A landscape with many valleys, sampled at points; each row gives a point and its height.
A ball rolls from a point to the lowest of its 2 nearest points, and stops where none of them is lower. Distance is the straight distance between rows; heights are no part of it.
Q849: [ 24   7  -5   1   8   1   4   3  -1   9  39   0   7   8 -12   0 -11  -4
   6   1  -3   3  -8   9  -7   6  14  25 -23  15   0  22 -10   7   0  42
  16  -6   4 -19  -5  -1 -23  10  23  15  18  -5   0   8]  h=5.16
Q485: [ 28  -1  -5  -8   4   4  -1   1  19   5  32  15   4  16  -2  12  -4   6
  13  10 -12   0   5   1  -7  -9   3  15 -16  21   0  19   2  -6  -9  45
  34 -13 -11 -21 -17  -5 -24  -8   7  19  19 -22   2  -6]  h=4.80
Q523: [-17 -11 -15  -2   8   6 -13  -5  11 -10 -15   3  -6  -1   6  14  -2 -16
  -4   5   2   1   5   9  -2 -17 -17  14  -3   6   8   2  -6  -4 -10   6
  -2 -17  -1  -1 -10  -3  -3  15   7 -19  -1  -1  -4   1]  h=4.00
Q864: [  4  18   8  -7 -17   4  16   9 -13   9  20  -4   7  -3  -8  -5   0  -3
  10  -2  -6  -6  -7  20 -12  11  14   8 -12   5  15   3   9   6  -4   9
   4  11  17  12  -4 -11  10  -9   4   2  14  -7  11   5]  h=6.71
Q664: [  7  13  15 -10 -15  -2  20  11 -15   2  16  -5  20  -2   3 -14   5  11
   3  -5  -4   6 -13  -7   0  12   8 -14   2 -16  -9  -4   1  12  15 -12
  12  23   1  10  12  12  15 -16   0  15  -2   3  15  -3]  h=4.43
Q533: [ 17   5   3 -15  -4   2   1   4  13   4  27  15   9  14   2  13   2   8
  13  10  -8  -2   7   3  -5  -4   5   8 -14  22   3  16  11  -4 -11  31
  35  -2  -9 -19 -13  -3 -15 -21  -7  16  23 -25   5  -6]  h=4.58
Q61: [ -4  -8   6  -7 -13  22  -5  -4  -3  22   3 -14   1   0  -4   5  20   3
  12   1 -15  -9   6   8  -7   6  10   1 -10  27  -4  -2  32  14  -8  -5
   6  -4   8  -2  -6 -18 -24 -29 -11 -11   6  -8 -11   0]  h=6.34
Q913: [ 11  13  15   5 -25   0  27   5 -17  10  10  -3   3 -10   0 -18   6  -4
   5 -18 -13   6 -14  -1  -4  19   0 -17  11 -26  -6 -16   6  18  25 -26
 -10  27   3  19   8  -2  15  -9  -1   6 -13  15   7   0]  h=3.16
Q960: [ 12   8   9  11 -11  -8  20  -2  -7   3  -9   9 -19  -8 -10 -11  -1 -13
   0  -9  -1  -5   3  11   2  11  -5 -11  10 -15  11 -13  -5   2   9 -25
 -22  17  18  20  -3 -13  23   3   0  -8 -11   3  -2  -1]  h=1.57
Q677: [  7   9  10 -16  -9  -6   8  14  -1  -7  15   4  16   6   5   1   2  10
   3   5  -1  -1  -2   5  -3   4   3  -1  -5   4   4   3  -1  -4  -7  12
  22   9  -1  -1  -1  10  13 -13  -4  14  15 -16  13  -5]  h=3.99
Q78: [  0  -9  -8   3   7 -10   0  -1   1 -16   7   3   8   2  -1  -3 -16   4
  -5  -2   3   7  -3 -12   0  -2  -6   4  -1 -18  -5  -6 -27  -3   6  15
  -1  -5  -9   6  11  23  11  29  12   8  -3   8   5   9]  h=4.60
Q666: [ -7  -6  -9  16  21  -4   2  -7  -4   3   1  -4  -8   5  -4 -10 -13  19
   1   1  12   5   5 -15  16   5  10 -15   5 -12  -6   1  -8   0   9 -11
 -12  -4  -2 -15  14   3  -5   6  -5  10 -13  16  -2   7]  h=4.66
Q620: [-17 -19 -15  12  24  -5 -21  -6  18  -8 -20   8  -9  -6  10  -1 -21  14
  -3  11  13  17  -1 -18   6 -10 -11 -17   9  -3 -10   5 -15 -19  -2   1
  -9 -19 -17 -12  18   6   1  15   2   3 -17  13   6  -1]  h=3.29
Q939: [ -4   3  -3  -4  -2   0   3   3  -2  -1   4  -3   1   2  -6   9   2  -7
   1   3  -6  -7   5  14  -5  -1  -2  11 -10   4  17   4  -2   1 -12  11
   0  -4   7   5 -12  -6   7   6   6  -5  11 -12   1   1]  h=3.07
Q708: [ -8  -7 -14  14  23   8   8  -9  -5  18   4  -4 -17   7 -11  -2  -6  13
   9   3   2  -5  16  -2  13   6  19 -10 -12  11   5   7  -1   6   1  -7
 -16  -5  13 -20   0 -16 -12   3   5   1  -7   3  -9   7]  h=3.17
Q775: [-10 -12  -2 -10   4  13 -11  -8   6  13  -3  -5   0   8  -1   9  19  14
  10   3 -11  -7  12  -7   1  -6   4  -4 -11  30  -2   7  23   1  -8   1
  13 -11  -6 -17  -7  -9 -25 -29 -11  -4   7 -15  -8 -10]  h=5.59
Q125: [  7   5   8  -4  -4  -8  16   6 -10  -5  14  -2  16   6   0 -12   1  17
   0  -6  -4   9  -5 -18   8  10   6 -12  -2 -16 -15  -4  -8   6  15 -11
  11  17  -6   2  14  22  11  -8  -2  21  -1   4   9  -1]  h=4.81
Q205: [  7   9   1  -7 -13  -8  15   3 -12  -7   6   5   5  -2  -2  -2  -3  -9
   0  -6  -5   1  -6   2  -3   7  -9  -1   1 -19   8 -11 -13   7   4   0
   0  13   5  21   3   8  25  17   9   1  -1  -1   8   3]  h=3.55
Q494: [ -7   6   1 -13 -14   3  -2   0  -1  -4  -2  -5   3  -5   3   8   2 -18
  -1   2 -10  -8   0  19 -12  -4  -9  16  -4   4  20  -4   6  -1 -11   9
   1  -2   7  15 -13  -9   5   4   3 -17   9 -14   0   3]  h=2.51
Q751: [  0   0  -3   6   9  -6  10   2  -5   2   9  -4   4   8  -3 -10  -4  28
   1  -1   6   4   0 -21  19  14  19 -15   3  -8 -12   5  -7   7  17  -7
  -3   7  -4 -13  22  15  -8  -9  -8  22  -6  10   1   3]  h=5.01
Q861: [  2   7  10   8 -15   0 -16   5   1  -5 -20  -3  -4  -9   8  -3  12 -21
 -12  -9   5   0 -13   3  -4   1 -11   7  25 -19 -16 -14  11   5  10 -15
 -11   8  -4  17  -2  -3   2   1  -6 -12  -7  18  -3  -2]  h=2.82
Q618: [ -4   0  -9   5   0   7  -2   0  -6   5  -1 -12  -3  -5 -10   2  -4 -24
  -1  -3  -6  -8   1  18  -7   3  -1  22  -7  -2   9  -2  -2   9  -7  15
 -10  -8  10  10  -9  -8  -5  20  15 -20   2   1  -4   9]  h=2.26
Q980: [  1   1   9   3 -10  -6  -5   3   1  -5 -15  -1   0  -9   9  -3  13  -6
  -8 -10   6   3  -7  -7   6   3  -6  -6  27 -15 -19 -13   6   3  14 -26
 -11  10  -6   7   4  -1   4  -7 -17  -2 -12  16  -6  -3]  h=3.56
Q296: [ -7   9   0  -9 -20   1  -3   1   2 -11 -12   7  -2  -4  11   9   2 -30
  -9   2  -5  -6  -3  20 -10  -8 -20  13   6  -4  21 -13  -2  -3  -3   6
   0   0   5  27 -12  -3  13  17   2 -19   7  -7  -3   2]  h=1.47
Q131: [  4  -8  -2  -2  13  14  -3  -3  -1  13  19  -4   6  12  -8   2   7  10
   6   3  -2  -1  -9  -8   2   4  26   3 -11  22 -16  24  10   3   6  27
  16  -8  -3 -30   5   7 -30 -19   1  20  14  -1  -6   2]  h=5.81
Q548: [ -3  -2  -2   1   5   8   8  -2  -3  15   6  -6 -10   7 -12   4   5   7
   8   5  -4  -8  13   6   5   2  14  -5 -11  16  10   9   4   4  -8  -7
  -4   1  11 -12  -5 -14  -8 -11  -3  -2   6  -8  -5   0]  h=3.98
Q51: [  1  -5  -1  21   1  -3 -22  -3  13 -12 -29  13 -21  -4   5   1  -4 -18
 -11  -2  21   6   6   3   3  -7 -24   4  21 -14  -9  -6  -3   0   8 -11
 -17  -6  -1  10  -3  -7   5  15  -1 -10 -21  21  -4   1]  h=5.08
Q181: [  4   0   2   0  13   9   2   2   2   9  17  -3   5  17  -5  -7   3  21
   5   4   5  -1  -5 -15  10   9  32  -7  -3  14 -14  23   4   1  11  14
   9   0  -5 -28  16  15 -25 -19  -9  25  12   2  -5   6]  h=5.54
Q591: [  1  -1 -19  12  31   0   2  -5   2  11  20   2 -10   9 -15   1 -21   7
   9   9   3   3   6   1   0   2  11   3 -23  15  11  16 -16   4  -6  23
   1 -19   5 -25  -6  -3 -13  20  23  16   2  -1  -2   4]  h=2.41
Q81: [  3  -3   3   1   5 -17  -8  -5  12 -15 -27  19  -7  -4  12   4   1   1
 -13  -5  13  10   2 -11  10 -13 -22 -20  13  -4  -5  -5 -12  -9   5 -27
  -7   2  -7   8   3   4  13   4  -7  -4 -20  -1   1  -9]  h=4.88
Q442: [ -3   2   1   7 -10  10  -2   6  -5   3  -9 -14  -3 -10  -6  -3   4 -24
  -3  -6  -3  -8  -4  16  -8   4   3  17   3  -7   2  -7   8   6  -4  -1
 -14   0   8  10  -7  -9  -2   8   3 -22  -1   7  -3   6]  h=3.12
Q119: [-11  -6  -7 -11   2   9 -15   2   5  -5  -3 -18  15  -1  10   8   9  -3
  -5   3  -7   0  -5  -2  -8  -8   1  19  -6   9 -10   4  12  -6  -5  21
  14 -12 -12 -11  -5   8 -18  -8   0  -8  13  -4  -3  -1]  h=5.85
Q951: [ 11  12  12   7 -18  -8  22  -1 -13   2  -1   5  -7  -9  -1  -9   4  -9
   1 -15  -9   5  -7  -2   1  17 -10 -15  12 -25  -5 -16  -4  13  23 -27
 -12  22   4  20   2  -5  19  -1   1   0 -17   8   4  -1]  h=2.52
Q941: [  7   6  12 -12  -3 -17  11   1  -3  -6  -2  15   5   0   7  -3   7  13
  -1   1   3   1   4  -9   6  -7 -10 -25   0  -1   7  -7 -12  -5  -4 -27
  11  16   1   9   7   3  22  -7  -6  13  -6 -16   9 -13]  h=2.94
Q77: [  0  -4 -22   7  21   2  -2  -8  -2   9  21  -2  -6   6 -14   5 -11  -5
   8   7  -8   3   6  12  -9  -1   5  19 -28  14  13  12 -12   9  -8  32
   2 -17   9 -14 -13  -6 -14  23  30   1   4  -4  -8   3]  h=1.97
Q765: [-14 -12 -18  14  27  -8  -8 -10   9   1 -13  13 -20  -1  -5   5 -21  10
   6  10  15   5  12  -8   8  -9 -10 -17  -1   1   7   2 -15 -11 -11  -6
 -15 -16   2  -7   7  -6   4  18   4  -1 -14   6   2   5]  h=2.45
Q617: [ -7  -8  -5  11   4   8 -23   1  11  -8 -29  -3 -11  -4   6   5   2 -17
  -9   0  12   3   1   6   2 -11 -14  14  14  -6 -12  -4   4   0   2  -9
 -10 -12  -6   4  -4  -6  -4   9  -3 -18 -10  15  -6   2]  h=4.74
Q395: [ -5   6   9  -9 -17   6  -2   9  -8   2   4 -14  17 -11   4   2   9  -5
  -1  -5  -5  -7 -15   7 -12   5   6   8   3   3  -5  -2  19   0  -3   8
  10   8  -1   5  -2   4  -2 -13  -6  -4  15   1   0   0]  h=5.47
Q809: [  6  14  13  -4 -18  -9   3  -3   2  -6 -24  19 -11  -8   8   0  12 -16
 -11   0   4  -8   0  10  -6  -7 -18 -12  12  -1  13 -13   3  -7  -2 -29
  -7  13  12  20 -11 -13  19  -7  -4 -16  -8 -11  -1 -12]  h=3.58
Q191: [ 10  15  18   5 -21   4  15  -1  -8   6  -8   3 -11 -15  -1 -11   7 -16
   0  -5  -4  -8  -2  13  -6  10   1 -10  16 -10   7 -15  11   1   5 -28
 -19  18  14  20  -4 -16  15  -8  -7 -11  -8   4  -2  -7]  h=2.50
Q700: [ -5  -7  -4  -6   1   8  -8  -1  -4   2   6 -21  11  -3   2   6   6  -8
   0   0  -5  -1  -7   6 -10   1   4  26 -13   8  -4   6   6   1  -6  29
   8  -7  -3  -6  -8   6 -19   2   8  -7  15  -1  -5   4]  h=6.11
Q543: [ -5   8  12  -3 -16  14   4   3  -7  13   6 -18  10  -7  -3  -3   9  -3
   4  -3  -3  -8  -9  10  -8  10  14   6   3   5   1   0  22   8  -2   0
  -3   7   7   2   0  -8 -10 -15  -7  -7   8   2  -4   4]  h=5.09
Q588: [ -1   2   7   1  -8  -3   2   3  -8  -2  -6  -6   4  -6   3  -5  11   3
  -4  -7   0  -1  -9  -3   3   6   5  -6  14 -12  -9  -6   4   3   7 -14
  -6  10  -4   2   5   4   4  -8 -12   0  -2   8   0  -1]  h=4.09
Q234: [ -1  -4   0  -6  10 -12  -1  -1   8  -6  -4  11   1   7   3   4  -3  18
  -1   2   7   1   8 -10   9 -12  -1 -16  -4   5   8   2 -12 -15 -12  -9
   5  -4  -7  -9   5   6  12   1  -8  10   1 -12   3  -6]  h=3.49
Q25: [-11  -6  10 -13  -6  19  -7  -2  -2  19   1 -11   7   1   3   3  21  11
  11   0  -8 -11   6  -5  -2   3  12  -8  -4  29  -6   5  33   9  -2  -5
   9  -1   0  -9  -3 -11 -27 -36 -21  -7   6 -11 -15  -2]  h=6.01
Q768: [ 16   9  14 -16  -8  -9  15  14   1  -8  21  14  21   9   7   0  -1  16
   2   6   0   4   4  -9   2   4   0 -10  -8  -3  -1  -1 -10  -4  -2   5
  29  14  -5   3   7  15  18  -6   2  26  10 -18  13  -7]  h=3.69
Q948: [ -3   0  -5 -18   0   2  -6   3  10 -15   8  -2  12   3  14   9  -3  -1
  -5   4  -3   2   1   5  -7 -12  -7  17  -6   6   8   3  -8 -11 -11  27
  15  -9 -11  -3  -4  14  -3   8   5  -2  18 -11  -4  -2]  h=5.26
Q363: [ -7  -8  -7   4   0  -4 -16  -1   8 -23 -19   2   3  -4  13   2  -7 -18
 -16  -1   8   8  -5  -3   0  -9 -18  12  13 -16  -8  -5 -12  -5   7   6
  -5 -10 -12  12   4  17   4  26   8  -7  -5  16   1   5]  h=3.97
Q202: [  1   3  16  11 -18  17  -6   4  -7  12  -9 -18  -9 -15  -6  -4   8 -25
   2  -8  -6  -9 -10  16  -8  10   5  17  11  -7  -4 -15  21   7   0  -9
 -19   2   8  15  -4 -18  -8   2  -2 -23  -4  17 -10   3]  h=2.60
Q20: [ -8  -6  -9  11  19  14  -1  -5 -10  11   4 -19  -5  -1  -9  -5  -2   6
   3   4   2  -2  -2  -4   4  10  19   5  -8   6  -6   7   5  11   3  10
  -8 -11   2 -19   2  -2 -23   5   8   1  -1  11  -9  11]  h=5.88
Q37: [ -9   2   0 -20  -8   6 -11   5   6  -7   4  -9  16   3  17  11   5  -2
  -1   5 -10  -2  -2   6 -11 -11  -6  19  -9  12   3   0  12  -8 -11  22
  21  -5  -9  -1 -11   8  -8  -9  -7  -6  20 -12   0  -5]  h=5.55
Q741: [ -5   4  11  -2  -8   7  -3   5  -4   5  -7 -11   7  -8   3  -2  12   1
  -2  -3   1  -7  -4   0   0   5  10  -3  13   1  -7  -8  17   5   2 -16
  -5   8   0  -1   3  -6  -2 -19 -17  -7   1   2  -8  -2]  h=4.56
Q176: [ -3 -11 -10 -11  11   6 -10   0  11   0  12  -3   4  11   1  10   5  10
   6   5  -9   3   4  -3  -5  -9   5  11 -15  20  -3  16   5  -8  -8  29
  23 -15 -12 -23 -10   4 -20  -8   3   6  14 -13  -1  -8]  h=4.96
Q396: [ -4  -7 -10  18  18 -13  -1 -10   4   0 -14   9 -23  -2  -6  -2 -15  13
   2   1  18   3  11 -10  15  -4  -5 -19  10 -10   3  -1 -13  -3   0 -20
 -21  -5   5  -3   7  -9   7  13  -2  -1 -21  10   1   6]  h=1.93
Q236: [  3   6   9  -8 -13 -11   7   2  -8  -9  -5   6   9  -5   7  -1   6  -9
  -7  -6  -4   2  -8  -4  -4   1 -13 -10  10 -17   1 -12  -5   2   6 -12
   4  17   1  20  -2   9  23   4   1   1  -3  -1   3  -5]  h=3.91
Q259: [ -9  -7 -10  12   5  -4 -17  -6  15 -14 -25  16 -16  -1   0   7 -13 -16
  -8   6  14   5   6   6   2 -11 -23   2   9 -10   5  -2 -11  -3   2  -3
 -17 -13   0  10  -4  -1  12  27   6 -13 -15   9  -3   6]  h=5.31
Q90: [  7  15  20  -2 -23  -1   8   0  -3   2 -14  11  -7 -16   8  -8  12 -14
  -6  -1  -2  -6  -6   8 -13   1  -9 -16  17  -1   9 -18  17  -6   1 -30
 -10  16  14  23  -8 -19  19 -16  -8 -11  -6  -8  -1 -13]  h=3.34
Q430: [  7   2  -1  19   3  -8  12  -7  -5   2 -12   6 -24  -5 -14  -6  -8  -3
   0  -7   5  -4  13   4  13   9  -2  -9  13 -11   4  -7  -7   2   7 -26
 -29   8  12   8   0 -13  15   9  -3  -7 -17  10  -3   3]  h=0.52
Q196: [  1  -6  -4   6  11 -15   8  -3  -4  -1   2   4   1   5  -6  -5  -8  21
  -2  -1   5   6   5 -18  13   2   2 -15   3 -13  -6  -1 -17   0   6 -13
  -4   1  -2  -2  15  11  10   7  -3  10 -12   5   6   2]  h=4.41
Q332: [ -2   7   3 -10 -14  -6  -6   0  10 -21 -23  17  -1  -2  19   8   6 -26
 -16   3   0   2  -6  11  -7 -14 -28   4  15  -3  15 -12  -4  -6   1  -5
   1   2   0  24  -9   4  17   9   1 -14  -1  -7  -2  -3]  h=2.40
Q880: [ -8  -8  -1  -5  -4  12 -10  -2   4  10 -16  -5  -8  -1  -1  10  13  -7
   0   2 -12 -10   9   7  -4  -7  -6   9  -6  20   7  -5  19   3 -15 -12
   2  -7   7   3 -12 -18 -13 -13  -5 -20  -1  -8  -5  -6]  h=7.45
Q361: [ -1  -3  -5   0   6  14   2  -3  -9  15  13 -18   2   3  -7   0   8   5
   5   1  -3  -4  -4   1  -2  11  22  10 -10  14  -6  14  11  10   0  16
  -2  -2   7 -16  -3  -2 -24 -10   0   3  10   5  -9   8]  h=5.64
Q547: [ -4  -4 -15   8   8   4   1  -5  -9   7  10 -13  -3   0 -14   3  -8 -14
   6   4  -7  -3   2  13  -6   4   7  23 -21   6  12   7  -6  12  -6  24
  -4 -11  10  -4 -13  -8 -13  21  22 -10   2  -3  -5   6]  h=1.30
Q790: [  1  15  14  -2 -23  12  17   5 -14  14   8  -3   0 -11 -11  -8  -1 -12
  12  -2 -12 -10  -3  25 -14  14   9   1  -6   4  22  -5  17   2  -4  -5
  -9  12  19  20  -4 -18  14  -9   2 -13   5  -5   5   2]  h=6.87
Q160: [ 17   4   8  -5   3  -9  12   9   8  -5  24  16  14  17  -2  -4  -6  26
   4   7   3   7   6 -17  11   6   5 -13  -9  -4  -7   5 -17  -7  -1   4
  23   6  -8  -6  15  21  10  -6   2  31   3 -11  14  -5]  h=3.95
Q911: [  3   4  14   0 -17  18  10  -2  -9  20   1  -7 -10 -10 -10  -3   3 -12
   9  -2 -17 -13   6  22 -10   8  10   4  -7  15  16 -10  22   3 -10 -16
 -13   7  22  12  -9 -25   3 -11  -4 -21   0  -8  -5  -2]  h=7.06
Q372: [  3  16  16  -5 -25   5  18   8 -17   9  15  -6  14 -12   2 -15   5  -1
   4 -10  -4   3 -18   2 -10  16   8 -12   9 -16  -6 -11  12   9  17 -16
  -3  23   6  17   7  -1  13 -16  -3   6  -5  10   7   0]  h=3.82
Q671: [ -4 -13  -8 -16   4   8 -12  -6   9   7   3   0   1  12   2  15  12   9
   9   3 -13  -2  10   0  -6 -11  -2   7 -16  25   1   9  16  -2 -12  19
  23 -13  -8 -13 -12  -4 -25 -22  -3   1  14 -16  -2 -10]  h=5.24
Q331: [  7   0  -6  -1   9   6   2   0  -7   7  23  -8   4   7 -11   1  -4   1
   4   1  -5   0  -4   7  -3   6  17  16 -18  13   0  17   0   5  -2  28
  10  -7   2 -18  -7   2 -22  -1   9   9  16  -3   0   4]  h=5.37
Q241: [  9   9  18  12 -18  12   2   4  -3   9 -11  -6 -16 -13  -6  -9   7 -26
   2 -10  -1  -8  -4  16  -5   9   2   4  18  -8   2 -17  18   3   1 -21
 -23   8  10  15  -5 -20   3  -6  -7 -19  -5  11  -8  -3]  h=1.50
Q898: [ -3  -4   6  -7 -13  16  -2  -6  -2  15  -5  -9  -8  -6  -6   6  12 -11
   7   1 -19 -12   8  15 -11   3  -2   7  -9  18  11  -8  25   4 -15 -10
   1  -2  16   8 -12 -23  -5 -13   0 -21   4 -12  -4  -5]  h=7.27
Q239: [  5  -4  -7  22  10 -17  11 -10  -6   0  -5  11 -20  -1 -14  -7 -14   7
   1  -6   9   0  15  -9  15   4  -7 -19  10 -15   5  -8 -16   3   7 -25
 -23   3   9   6   7  -5  14  12   0   1 -23  11   2   7]  h=1.34
Q874: [  2   7   6   0 -10  -8  -1  -2   4 -12 -22  17  -9  -2   4   3   5 -18
 -11  -3   3  -2  -1  11  -1  -8 -19  -3  14  -7  11 -10  -3  -4  -3 -17
  -9   5   7  20  -8  -6  20   7  -1 -15  -7  -4  -2  -4]  h=3.05
Q418: [ -9  -1   0  -9   1  -7  -8  -2  12  -8 -24  12   1   1  14   9   2  -6
 -10   4   5  -3   5   5  -2 -21 -20  -1   1  10  10  -3  -2 -13 -13 -11
   4  -5  -6   3  -6  -3   7  -4 -10 -12   2 -15   1  -9]  h=4.22
Q570: [ 13   8  15 -14  -4 -15  14   6  -4  -6   9  13  17   8   9  -2   4  19
   2   3  -2   3   3 -16   5  -1  -2 -22  -3  -7  -1  -2 -10  -3   2 -15
  22  18  -6   6  13  14  24 -10  -3  22  -3 -16  14 -11]  h=3.35
Q954: [ -3   6  -1  -8 -13   8  -3   5 -10   3  15 -20  16  -8  -1   4   4 -17
   0  -3  -4  -6 -11  14 -12   5   7  25 -11   0   2   3   9   5  -6  25
   4   0   2   5  -5   2 -11   2  10  -9  14  -2   2  11]  h=6.35
Q96: [ -4  -4  -3   6  11  11   8  -6  -3  17   3  -7 -14   9  -8   0   5  17
   8   1   1  -8  15  -3  15   7  22 -13  -9  15   6  10   8   5   1 -13
 -13   0  12 -20   3 -15 -15 -16 -10   2  -3  -1 -11   4]  h=3.59
Q783: [  8   5   0  10 -11 -12  16  -1 -17  -3  -1   1   0  -5  -9 -10  -1 -14
  -1 -15  -1   3  -5  -1  -1  13  -9  -2   8 -25  -1 -11  -9   9  15 -13
 -13  12   4  19   1   7  17  15   7  -2  -9  13   4   6]  h=3.13
Q929: [ -4  -1  -1   3  14   1   2   0  -1   3  11  -7   6  10  -4 -10  -1  24
   2   0   8   0  -2 -18  14   8  26 -12   1   3 -11  13   0   0  10   5
   1  -2  -5 -22  15  13 -13 -11  -7  21   4   7  -4   5]  h=5.29
Q793: [-10  -2 -16  24  23   5   4  -8  -8   7   5 -14 -13   1  -4 -13 -16  17
   3   3  10   1   2 -15  12  14  16  -7   6  -6  -9   1   0   7  13   1
 -18  -5  -1 -22  11  -5 -19   5   0  11 -11  25  -5  15]  h=4.93
Q571: [ -1  -4   0 -11   6   4  -5   3   9  -3  12  -1  13  10   3   3   6  14
   1   6  -3  -4   0  -5   0  -7  11   6  -8  15  -7  15   4 -10  -6  21
  19  -7 -15 -18   0  13 -10 -15  -7  14  16  -9   2  -6]  h=4.67
Q945: [-13 -11  -8   9   7  12 -19  -2   9  -1 -24  -7 -13  -3   0   6   2 -17
  -4   8   1  -3   8   6   1  -9 -11  16   3   2  -3  -3   3   4  -9  -4
  -9 -17   3  -1  -7 -12  -9  14   5 -22  -8  11 -10   1]  h=4.42
Q466: [ -1  -6  -7   8   0  -8  -4  -2  -4 -15  -4  -3   6  -5   2  -6  -9  -8
  -9  -6   4   7  -6  -6   2   1 -10   7  10 -26 -11  -6 -15   4   8   8
  -7   1  -8  11   8  18  10  25   8  -1  -3  19   3   9]  h=4.34
Q393: [ -4  -3 -20  13  32   0   3  -9  -3  13  10  -2 -15  13 -15  -2 -18  18
  12   9   5   2   8  -7   6   4  17  -9 -17  11   8  13 -10   2  -4   7
  -6 -11  11 -25  -1 -10 -12  10  12  14  -1   4  -2   5]  h=2.74
Q492: [ 32   2  -9  -1  10   3   0   1   9   8  39   8   3  12  -9   9  -8  -1
   8   6  -7   3  -3   6  -7  -3   8  22 -20  18  -3  24  -5   1  -1  49
  27 -15  -5 -27 -12  -2 -31   3  21  19  18 -12  -3   0]  h=4.99
Q706: [-10  -7  -6  -3   2 -10 -15  -3  13 -15 -27  17  -2   1  15   8  -2  -5
 -14   3   9   8   1  -4   2 -20 -23  -3  11   2   0  -2  -9 -15  -2 -10
  -3  -7 -11   7   0   5  12   7  -5  -8  -8  -3   1  -5]  h=4.57
Q114: [ -3 -11  -2   6   8 -10 -17   1   8 -15 -22   2   3  -9  12  -6  -1   9
 -14  -6  11  12  -6 -20  10  -6  -9  -5  21 -15 -25  -1  -6  -7  13 -11
  -6  -7 -22   1  12  12   1   3 -10   1 -15  19  -1  -3]  h=4.17
Q890: [ -6  -6 -10  -7   7  -1  -6   1   6 -13   1  -6   8   2   6   5  -5  -2
  -4   3   1   2  -4   0  -2  -8  -4  15  -4  -1   0   5 -13  -9  -2  21
   5 -10 -10  -3   1  16   0  15   6   0   8  -4   0   4]  h=5.07
Q734: [ 10   4   4   4  -1  -8  19   4 -11   1  21  -2   9  13  -9 -15  -6  24
   2  -9  -1   8   0 -18  15  14  14 -16  -2 -15 -10  -1 -10  14  20 -16
   1  18  -1  -3  22  17   2 -10  -4  22  -6   9  10   3]  h=5.06
Q729: [-13  -9 -12   4  13   5  -7  -1   1   2  -6  -8  -6   1  -2   6  -3  -3
   1   5  -1  -2   7   3   1  -7   0   9 -11   7   4   5  -3   1  -7   6
  -3 -12  -1 -10  -7  -2  -7   9   7  -6   0  -2  -3   3]  h=3.57
Q553: [ -6  -1  -1  -9   5  -6  -6   2   9  -2 -16   7   0   2   7   5   8   7
  -4   1   4  -5   7  -3   7 -15  -8  -9   1   9   6   2   0 -13 -11 -16
   2  -1  -5  -5   1  -1   6 -13 -14  -3   0 -13   0  -6]  h=3.85
Q417: [ -4  10   9 -18 -18   1  -3   8  -3  -6   6 -10  20  -3  16   5   5  -5
  -2   5  -6  -5  -9   8 -16  -5  -3  12  -1   4   4  -1  15  -4  -7  17
  17   7  -4   8  -6   5   4  -9  -3  -5  19  -9   4  -4]  h=5.80
Q10: [  8   8   5 -13  -7   1   4   7   5   0  21   2  13  10   1   8   1   9
  10   7  -3  -4  -1   7  -5  -1   7  10  -9  14   1  15   8  -7  -9  26
  27   4  -5 -10  -5   6  -4 -19 -11  15  24 -16   9  -5]  h=4.32
Q40: [  2  -4   6   9  -2  -9 -12   1   2 -11 -18   5   0  -7  10  -2   6  -5
 -12 -12   8  12  -7 -13   5   0 -15  -7  26 -20 -28 -11  -3   3  19 -19
  -6   5 -15   9   5   9   4   3 -10  -2 -17  20  -1  -4]  h=4.03
Q720: [  9   3   6  -1   1 -19  14  -6  -2  -5  -4  14  -3   3  -2  -1   2  10
  -2  -4   3   4   6 -12   8  -4 -11 -24   3 -10   4  -7 -18   2   4 -30
  -1  14   4   9   5   5  23   0  -2   8 -16  -9  10  -5]  h=2.55
Q762: [-14 -16 -12   6  25  -5  -9  -4  18  -7 -12  16 -10   3   3   3 -20  18
   2  10  12  13   6 -15   4 -16  -9 -20  -2   4   7   7 -22 -19 -14   3
  -4 -17 -10 -12  10   5   7  18   3   4  -8  -1   6  -3]  h=2.84
Q746: [-12 -15  -7  11  16  -3 -25  -5  14 -11 -27   5  -5  -7  12  -3 -10  10
  -9   2  16  14  -1 -18  10 -13 -10 -11  18 -10 -22   2  -7 -12   5  -7
  -7 -16 -23  -5  16   5  -1   8  -5   1 -18  20   0  -1]  h=3.75
Q937: [ -6 -13 -14   0  14  -4  -9  -2   7 -19   6  -3   3  -1   5  -4 -18   2
  -6   6   6   7  -3 -10  -2  -8  -1  11  -6  -6  -2   1 -24 -12  -2  25
   0 -14 -13  -7   3  19   0  28  15   7   5   4   1   6]  h=4.84
Q290: [  3  17   8  -8 -16   7   8   7 -11   7  25 -11  15  -7  -5   2   2 -10
   8  -3  -5  -5 -11  18 -16  10  13  17 -13   5   8   8  14   8  -4  25
   4   7   8   8  -7  -3  -4  -5   7   1  17  -5   9   7]  h=6.56
Q817: [ -1  -9  -9   3  18 -17   0  -5  10  -3  -5  18  -9   5   0   2 -12  22
   2   5  13   8   9 -15  12 -10  -7 -24  -3  -2   6   2 -20 -14 -11 -11
  -7  -3  -2  -6  13   6  14  10  -5   8 -10  -8   3  -3]  h=3.19
Q500: [ -1   2  -1   7 -11  -1 -16   3   4 -14 -19  -4   3  -5  10   0   5 -26
 -15  -7   6   4 -10   2  -2  -3 -14  13  21 -19 -12 -10   1   0   9   0
  -7   0  -7  15  -3   8   6  14   1  -9  -5  16  -2   3]  h=3.48
Q422: [  7  -4  -1  -2  10 -17   9   1   0  -4   9  10   7  10  -3  -4  -7  28
   0   3   4   7   5 -18  14   0   5 -16  -7  -7  -6   3 -20  -7  -1 -10
   8   3  -4  -4  17  17  14   2  -1  22  -5  -3  11  -4]  h=4.20

Where does a ball stop that starts at each point below?
Q948 -> Q861
Q793 -> Q720
Q548 -> Q547
Q706 -> Q430
Q898 -> Q37
Q96 -> Q547
Q417 -> Q980
Q114 -> Q430
Q734 -> Q951

Call two points neighbours if one is among the 2 nearest of the other. Go from one point of each pair to the other, from neighbour to neighbour, staying as low as possible. Name the highest point that can't be avoided.
Q980 / Q547 -> Q114
Q547 / Q430 -> Q442
Q951 / Q751 -> Q734
Q241 / Q430 -> Q191
